Each scene shows the same named points in several views. A view is turned or mirrored, and shifted as a whole, has a little noise and may leave points out.

Scene 1
View 1
q977: [ 11 -40 -27 -16 -34 -30 -15 -19   5  -8  -3  -3   1  -4]
q589: [ 10 -19 -23 -10  -1   2   5 -16  -8  -3  10  27  -1   6]
q214: [  5  -9 -27 -26 -13 -10  -8 -36   1  -7  -2  16   4 -13]
q940: [  6 -31 -17  -5 -22 -43 -16   3  17 -13  -1 -12  -9 -12]
q57: [ 16 -24 -42 -12   2   2  -2 -53 -22  -6 -11  42  19   9]
q17: [ -4 -12  -1 -17 -20 -18   2  19  14  -4  28 -11 -25 -13]
q147: [ -1   6 -33 -29  -4 -11 -11 -54   4  -7 -12  23   8 -24]
q738: [ 11 -28 -20   1   9   1   9   0  -9  -6  14  24  -4  19]
q175: [  8 -21 -25   1   3 -26 -13 -13   6 -13  -9   7  -3  -8]
q358: [  4  -8 -26 -21 -10 -18 -12 -32   3  -9  -6  11   0 -19]
q416: [  7 -26 -28  -9 -16 -36 -20 -22  11 -15 -13  -1  -3 -14]
q268: [ -3   8 -27 -19  11 -11  -7 -34   7 -10  -8  19  -3 -25]
View 2
q940: [ 15  -2 -16  11   8  13   9  19 -19   2 -14 -25  -6  -6]
q358: [-19  -5  -1  15  17  10  -4  -5  -6 -12   3   2   7  -4]
q175: [ -2   3 -12  23  19   5  -1  12  -6   8   6  -2  -8  -2]
q147: [-34 -10   3  18  17   6 -12 -18   5 -24  18  15  18   3]
q589: [-24   9   3   9  37   0  -5  -6  -3  14 -10  20 -15 -14]
q17: [ -6  13  -8  -7  47  17  13  20 -30  -8 -30 -24  -3 -26]
q268: [-29   0  -6  25  34  11  -9  -3  -4 -17  21   6  13  -2]
q416: [  2  -7  -8  17   1   8   0   6  -7  -1  -1 -12   1   1]
q738: [ -6  18  -7  16  33  -4   0  11  -6  39  -8  21 -33 -10]
q977: [  8  -8  -1   4  -7   2   3   0  -8   1 -21  -8  -8  -5]
q214: [-24  -9  -1  18  15   7  -9  -8   1 -19  12   2  13   2]
q57: [-30  -1   9  25  13 -10 -19 -25  15  16   9  45 -13   5]
View 3
q977: [ -3  -4   4   8 -20 -19  -8  -1  12  10 -10 -10  29  18]
q940: [ -8  -3  -1  -6 -29 -33  -4  -7  -2  -7   5 -13  17  14]
q17: [-15  15  12 -28 -15 -26 -23  -5   5 -14   9   9  -5 -14]
q214: [-20  -2  14  29  -9  -1  -7  -3  -2  25 -17   9   7  -4]
q416: [-14  -5   3  19 -24 -22   3  -7  -5  13  -5  -8  19  14]
q57: [-10  -5  -6  44  -8  19 -10  -8 -11  39 -60  14  19   1]
q147: [-30   1  29  36  -7   1  -6  -1   3  33  -5  12   4  -8]
q358: [-20   1  12  26 -15  -6  -2  -5  -6  21  -8   5   6  -2]
q175: [-12  -2  -8  14 -22 -16   0 -14 -20   8 -17  -2   7   2]
q738: [  2   4 -28  -4 -21  -5 -22 -13 -21  -1 -53   8   7  -1]
q268: [-28   1  14  32 -14   0  -1 -11 -22  27 -11  15  -7 -15]
q589: [ -8   4  -2   9 -10   4 -24  -6  -7  13 -40  18   4 -10]
View 4
q17: [ 23 -40  -3 -21  16  18  -6  -3  41  21  36 -12  47  -1]
q57: [  7  12 -21 -35  -1  14 -59  -2  19 -17 -36  17  17  35]
q358: [ 11  -1  -6 -12  10  -3 -36 -13  32   7  -7  -2  42  14]
q589: [ 16 -16 -22 -39   1  20 -33   5  30  -5  -6   7  27  20]
q940: [  3 -18   1 -11   8  11 -40 -18  27  31  33   1  38 -14]
q416: [  0  -3   1  -6   8   1 -50 -19  27  20  11   2  37   1]
q175: [  1  -9 -13 -19  -4   3 -42  -9  34  21   7  15  37   1]
q214: [ 15  -3  -6 -13  11   1 -39 -12  34  -3 -14  -4  37  19]
q268: [  8  -1 -19 -19  -5  -9 -40  -4  42   7 -11  15  44  15]

Which points are out of place in each view (at most two, in the order of its rows)? Write - if all are in place.
view 1: q738
view 2: q214
view 3: q147
view 4: q268
